Points on a hilly landscape, in no order, each with its height.
A climber steps from a point to the highest of its 2 nearest points, and stops where none of them is higher. Distance is the straight distance between rows; heights are no part of it.
q_263 (h 3.54): [ 22 -18 -11  11  27 -22  -8   3  -4  -6   6  -4  22  -2   6  -6   1 -13
   1   0 -31  29]
q_766 (h 1.19): [-21  18  33   5 -13  -1  11 -22  -7   3  22  29 -32   9 -17  21  16 -17
  -2 -18  12   7]
q_828 (h 1.75): [ -4 -28  -7 -13 -21 -13 -21   7  -8  11 -10 -18 -13  10  36 -15 -14  18
 -15   3 -17 -19]
q_625 (h 4.33): [ -1 -17  13   8 -21 -10  -7  20 -16  -1  -4  -2   7 -16  -1 -21   0 -36
   1  11  10 -10]
q_102 (h 1.36): [  9  14   4  -1  30  -7  -1  22  16   6  29 -13  28   3 -31  13   1   2
   8   6  22  21]
q_159 (h 2.62): [  5 -33 -17  23   2  -9 -24  31  -2  -3  16 -22  16  15  -5 -29 -22 -13
   3  12   6  11]
q_381 (h 3.49): [  0  32  23 -10  10  15 -10   3  -6 -10  13   2  28 -39 -33   4  21 -10
  -9  19  18 -11]
q_132 (h 3.10): [ -5  12  18  -1   2  28   2  18  -3 -18 -29   6  10 -13 -24  -4  13 -31
   1   6 -13 -48]
q_617 (h 3.59): [ -2  -3  22   2 -24  14  11   5 -10  -9 -20   7 -14 -19  -9  14   6 -18
   9  -2 -10 -38]
q_194 (h 1.54): [  5  -2 -21  19  37 -14  -4  25   5   0  30 -25  37  16 -21  13  -3  -9
  18   1  -6  13]
q_452 (h 2.43): [-11  22  11  -2 -11  35  18 -28  -5 -16 -31  18 -10 -12  -3   8   8   1
   5  -8 -25 -41]
q_409 (h 0.47): [-21 -28  12  15 -39  -8  -4 -11 -21  19  12  -3 -16   5   7 -15  -8   8
  -1   2  -5 -13]
q_229 (h 2.74): [  4  12  -4 -30   1  14   4   0  11  -4 -19  -7  -7 -10  -1  16  21  -7
  -3 -11  -5 -20]
q_270 (h 3.34): [ 14  -7   2  -2  26 -13  -5  -5 -10  -1   0  14  30 -23  -8  -6  12  -5
  -6  14 -19  24]
q_421 (h 4.67): [ 22  -2  -1  -7  15   9  -8   0  -2 -41 -38  18   3 -14  19 -14   7 -29
  -7   1 -39 -11]
q_390 (h 6.51): [ -5 -25 -26  20  10   0  -9  -6   8  -2   5 -14   3  32  43 -16 -35  48
  10   3 -23   0]
q_496 (h 3.82): [ 14   2 -38 -11   1 -16  -2  13  18  10  -1 -26  -7  29  19  16  -8  16
  -5 -10 -23   1]
q_141 (h 1.27): [ -5  20  -4  23   5  -6  21 -17 -10   8  23  15 -16  -2  -1   5  -7  33
  -4  13  23  30]
q_911 (h 2.48): [-10  18   9 -31  17  13   1   6   9  -6  -3  -1  -9  -2  -8  23  27 -19
  -4 -16  22 -17]
q_181 (h 3.06): [ -4 -27 -35   8   6  -8   5   5   1  12  -5  -4  -1  25  15  -9 -13  21
   6   3 -18   7]
q_684 (h 2.61): [  1 -15 -13  -2 -31  -4  -8 -23   3   5 -28  -1   1   6  35 -25 -25  13
  -2  -9 -19  -2]
q_528 (h 1.86): [ -6 -21 -18   3   1   4   3  17  10  16   4 -11   4  20 -26   2  -7   6
   7  -2  12   9]
q_601 (h 3.31): [  2  16  11 -16  14  14 -11  10   1  -9   3 -16  38 -29 -21  -6  13 -26
  10   3  15 -10]
q_201 (h 1.96): [-14 -25   3  -3 -22  -2  -8  -7  -2  19   4 -13 -25  22  23  -3 -18  39
  -6  -4   0 -14]
q_97 (h 3.16): [ 10  -4   1 -12  18  -4   5 -18   4   2 -20  13  20 -12   9 -10  15   1
   1   0 -29   9]
q_64 (h 4.65): [ -5   9  25  -2 -11   1  27 -31   9   6 -13  18  -5  -3  34   3  -6  18
  16 -10   6  -7]
q_367 (h 2.80): [  6 -28   0  21 -21   0  -1 -17   1  12  -8   1  -5   6  14 -28 -22  19
   5   1 -13  13]
q_210 (h 1.95): [ 13  -7 -11  12  21  -9  11  21   7   8  28 -16  -9   9  -2  11   1  15
   6   5  13  17]
q_370 (h 3.89): [ -6  17   0 -19 -35  -4  15 -20  12  12 -32  13 -12  13  30  10 -11  15
  -1  -7 -13 -21]
q_11 (h 3.66): [  6  28  16   4   2  -1 -15   4 -17 -15  -1  11  32 -45 -28 -13  13 -19
 -18  29   1   3]
q_466 (h 1.55): [  7  33  10  10  -6 -21   3  13  -7   5  14  -3  10 -30 -25   0   6  -1
 -16  28  22  12]
q_717 (h 2.29): [ -3  21  12 -20  28   4   2   9   7   2  20  -4   7 -10 -18  14  28 -10
  -4  -1  26   5]
q_462 (h 2.12): [  6  -1  -2  -4  15  -9   8  11  -4   7  15 -10   7 -16  -4   6  13  -1
   3   5  10  12]
q_935 (h 2.92): [  3 -14 -14  -4   4  -9  12 -11   7  15 -23   8   9  12   9 -13  -1  11
   2  -2 -23  13]
q_759 (h 5.17): [ 30 -17 -16   8   9 -20 -17 -12   4 -23  -5  -5   5   7  38 -17  -8 -18
  -4 -14 -37  22]
q_642 (h 1.80): [  0   5   5   7   0 -14   0  29  -3  10  21 -21  23  -6 -10 -15 -10 -14
  11  14  34   5]
q_327 (h 4.91): [ 23 -15  -4  -3  -1  -6  -9 -15   1 -28 -28  16   1  -7  35 -24  -4 -23
  -4  -4 -28  11]
q_782 (h 2.44): [  5  -9 -21 -19 -35  -1 -11 -10   4  11 -28  -8  -2   3  14   3 -18  12
  -8 -10 -17  -5]
q_715 (h 2.14): [ -3  -3 -14 -12  19   1   0  16  17  13   1 -19  26  12 -27  -5  12 -12
   5  -2   3   6]
q_453 (h 1.66): [  4  22  -4  19  -5 -27  -2  29  -8   4  25 -15  18 -14 -22  -3 -16   4
  -7  27  32  17]
q_75 (h 5.08): [ -9  16  25  -9   2   8  26 -28   0   4 -16  30  -7  -9  11   9  19   6
   8  -2  -8 -14]
q_942 (h 4.00): [  0   8  26  -3 -10  14  10  -6  -5  -3  -3   9  -7 -28 -18  15  16 -10
   6   0   6 -15]
q_753 (h 1.63): [ -4   8  12 -11  -7  -1   3  20   7   9   7 -20  13  -6 -10  -5   4 -23
  15  -1  34 -12]
q_816 (h 1.45): [ -8  46  20  -2   8  -9   4   2  -5   5  22  14   0 -18 -33  11  21   3
 -24  20  29  13]
q_355 (h 1.34): [-12  15 -23 -11  -5   4  19 -24  21  16 -20   9 -10  35  11   2  -7  28
  -2 -13  -4   9]
q_862 (h 0.62): [-10 -18   2  -1 -21  -7   8   2 -10  18  -3  -2 -10  -2  -1  -2   5  -5
   2  -3   5  -9]
q_733 (h 3.84): [-21  31  32 -11   6  28  -1  -4  -3  -6  11  17   2 -12 -34   7  37 -20
  -9   6  14 -30]
q_28 (h 4.31): [  7   4  23   2 -11   3  13 -21 -12   0   1  13  -4 -34   7  12  -1  13
   6   4   6   4]
q_214 (h 3.07): [  0   0   4 -14  -2  12  -3  14  -2 -10 -19  -9  18 -24 -12  -3  12 -31
   7  -1   2 -24]
q_587 (h 4.40): [ 14   8 -11 -22  -1   5  -3 -11   4 -18 -47  13  13  -9  22  -2   2  -9
  -5  -2 -42 -15]
q_352 (h 3.85): [ 15  -4   0  -7  24  -1 -24   8  -8 -38  -7   4  29 -17  -2 -17  14 -54
  -7   5 -12   6]
q_105 (h 5.02): [ 21 -26 -23   4  -8 -14 -25  18   9   1   0 -33  -4  17  21 -16 -16   5
  -7  -5 -23   1]
q_351 (h 1.81): [  2  -3  -8   8  26   6   6  12  13   0  22   1 -29  26  -9  18   0  14
   1 -10  24  25]
q_445 (h 2.06): [-20  -8  15  19 -22   3  13 -35   6  15  11   6  -8  17  27  -8 -30  39
  12 -10  14   2]
q_423 (h 2.41): [ 11 -19 -21   5  10 -10 -11  23   9   2   4 -25  25   9 -11 -16  -4 -21
   6  -3  -6  13]
q_287 (h 0.79): [-15 -11   0  -6 -16  -2   3   7   3  15   9  -6 -30  21  -4  11   1   3
  -4 -15  25  -5]
q_939 (h 3.02): [-10  20  13 -20 -19  21   7 -27  12   3 -16  13 -25   6 -14  18  18  -3
  -4 -22  -4 -15]
q_110 (h 1.72): [ 13   6  -8  22  27 -23 -13  28   3  -7  28 -26  48   9 -11 -13 -16 -28
  18   9   3  20]
q_573 (h 1.26): [ -6  25   0  19  18  -2   3   9  -2  -1  30  15 -22  11 -29  19  -5  15
 -15   8  40  36]
q_49 (h 1.35): [ -2  25   5   8  12   2  13 -12  -3   9  23  11 -18  -7 -17   6  15  11
 -12   7  26  28]
q_940 (h 6.19): [  4   7   8 -11  30  20  -3  -8 -14 -20 -12  15  21 -36  -2  -3  28  -8
  -5  14 -24 -17]
q_649 (h 2.20): [-13  -6 -10 -21 -40  -1  -7 -10   0  15 -10  -8 -25  16  14  15 -12  20
  -9 -16   2 -17]
q_646 (h 4.55): [ 21 -10  18   7  -8   3   0 -21  -7 -13 -18  15   6 -34  19 -11  -7  -1
   8   3 -14   9]
q_666 (h 1.53): [ -3 -23 -13  25   9   5  -9  26  -7   1  38 -16 -12  11  -5   5 -21  36
   5  21  18   5]
q_692 (h 4.38): [  9 -13 -36   8   7  -6  -6  20  12   5  16 -40  -8  22  10   1  -5  11
   5  -7 -11  -1]
q_721 (h 1.39): [ -6 -25 -24  22  11  23  -5  10   7  -7  24  -4 -26  29   4   8 -21  47
  16  11   5  -1]
q_699 (h 3.83): [  2   1   7   5   1   3  -5  -8 -27 -13 -13  16  15 -39  -9 -16  12 -25
  -6  17  -7   5]
q_130 (h 3.43): [-27  24  24 -15  -6  26   3 -16  -2  -8  -1  19 -19   0 -25  20  30 -23
  -5 -17   4 -28]
q_318 (h 1.68): [ -6 -17   2  18   4   6   2  12   0   6  29   4 -32  23  -8  16 -16  31
   2   1  31  14]
q_353 (h 2.81): [  5 -30  -2  28 -14  -7 -14  15 -15   6  15  -9   2  -4  -8 -22 -21   6
  -4  17   9  16]
q_302 (h 4.64): [-13  29  31  -9  12  15  16 -30  -5   0   5  33 -19  -6  -4   9  33   1
  -8  -3   5  -5]
q_789 (h 1.98): [ 12  12  -7   5  20 -25  -3  20 -11  -4  24 -20  29 -26  -2   3   6 -17
   2  14   8  14]
q_822 (h 4.08): [ 15  -3 -28 -21   6 -15 -13  -6   4  -9 -30  -3  19   2  20   0   4 -15
  -9 -11 -44   2]
q_198 (h 4.28): [-15  15  17 -12 -22   1  18 -32  13   8 -13  20 -27  21  25  16  -6  15
   3 -25   5  -9]
q_869 (h 2.49): [  7   3 -16 -21   1   3   7 -15  10   4 -10 -12  -8  -4  17   9   8  12
   4 -16  -9   1]
q_590 (h 2.19): [-11  -9  -6  11   3  11   9 -20   9   5  14   3 -24  25  23   5 -22  45
   9 -13  19  13]
q_584 (h 3.50): [  1  -4   6  -7 -26  -4  12  -8  -4   1 -33  15 -12  -5  22  -3   0  -6
   2   0 -22 -26]
q_53 (h 3.23): [  2  -2   7   1 -20  13   6   8 -13 -19 -45  15  -9 -12   4   4  -4 -20
  -1   0 -29 -42]
q_128 (h 1.44): [-13  18  23  -2  -7   3   2  10   4   6  23  -6 -11   2 -21   9   4 -19
   3 -10  50   2]
q_459 (h 3.40): [ -5  -8 -34  -4   0  -7   3   3  10  13  -1 -12 -18  37  32   3 -18  38
  -3  -2 -11  -3]
q_905 (h 2.99): [  9 -26  -9  34  -3   2   2  -4  -6   8  13   0  -3   1   1 -14 -25  32
   8  14  -3  22]
q_284 (h 2.82): [  7   2   3 -11   4   8 -13  30   2 -31 -34  -3  22  -9   0 -15   0 -52
   3   1  -7 -30]
q_407 (h 5.71): [  5 -33 -26  12   7  -4 -27  17   4   0  11 -29  -8  31  24  -9 -25  36
  -3   6 -28  -7]
q_521 (h 2.33): [  9  -7 -14   1   1   7   9 -22  14   8   2 -14  -7   6  17   1 -11  33
  10 -17  -2  16]
q_673 (h 0.93): [-26  -7   4  10 -11   2   5 -12  -3  10  15  18 -42  36  -4  14  -7   7
  -4 -24  22  11]
q_801 (h 2.69): [-12  18   9  -8 -40  19  13 -28   1  -6 -22  11 -24   0   4  17   0  -1
   6 -19 -16 -34]
q_531 (h 4.34): [ 22 -21   6   1  -6  -4 -13   1 -10  -8   1  -9   7 -34  11  -2  -7  -5
   5  -1  -4   9]
q_202 (h 4.32): [  9  -9 -13 -21  -7 -13  -6  25  12   6 -16 -19  10   3   7   3   2 -17
   0  -5  -6 -13]
q_45 (h 1.05): [-23   8  21  17 -13   1  20 -34  -3  11  18  31 -30  25  -8  10  -3  11
   3 -17  13  19]
q_956 (h 3.90): [  0 -19   5 -10 -24 -11 -16  31  -1   2 -14 -16   7   0  10 -15  -9 -27
   1   0   8 -26]
q_574 (h 1.23): [-16 -21 -26   7  -4  17  -3   6  10   6   5   3 -32  46  -1  13 -22  39
   5  -4  11  -1]
q_510 (h 4.27): [-14  34  31   0   4  18  10 -22 -19  -6   9  31  -3 -26 -23   7  32  -1
 -10  18  -1 -18]
q_586 (h 5.63): [  2  16  17 -20  23  19  12 -18   3  -6 -17  20   4 -17   8   3  31   9
  -2   5 -21 -21]
q_488 (h 3.18): [ 12  -8  -4  18  12 -10  10 -12  -7   7   3  13  17 -12  -3 -11 -10  19
   2  15 -10  35]
q_166 (h 4.04): [  5 -18   1  -1  -3  -4 -14  10 -16 -20 -15   9  16 -19  -1 -22   5 -46
  -5   8   0   4]
q_648 (h 1.32): [-24  19  24   9  -7  -2  -1  -2  -8   3  27  14 -30  13 -24  14  10 -27
  -9 -18  39  13]
q_770 (h 1.85): [  8  27  -2   7  32 -27 -14  21  -3  -5  26 -15  57 -11 -20  -6  -3 -21
   1  19   4  18]
q_324 (h 1.56): [ -7  -5 -28 -10  -4   5   8  -3  16  19 -14  -1 -10  32 -15   8  -2  19
  -2 -11  -4   8]
q_710 (h 1.25): [ -7  31  12   2  19  -8   0  19   7   3  31   1   8   7 -34  14  -3  -2
  -6   7  51  24]
q_422 (h 3.77): [ 18 -13 -11  -8  19 -14 -15   4  -3 -18 -10  -6  23 -11  10  -8  13 -33
  -2  -6 -29   9]

For each start below, name the point where the climber stops.
q_935 | q_625
q_862 | q_642
q_324 | q_905
q_181 | q_390
q_409 | q_905
q_488 | q_625
q_214 | q_625
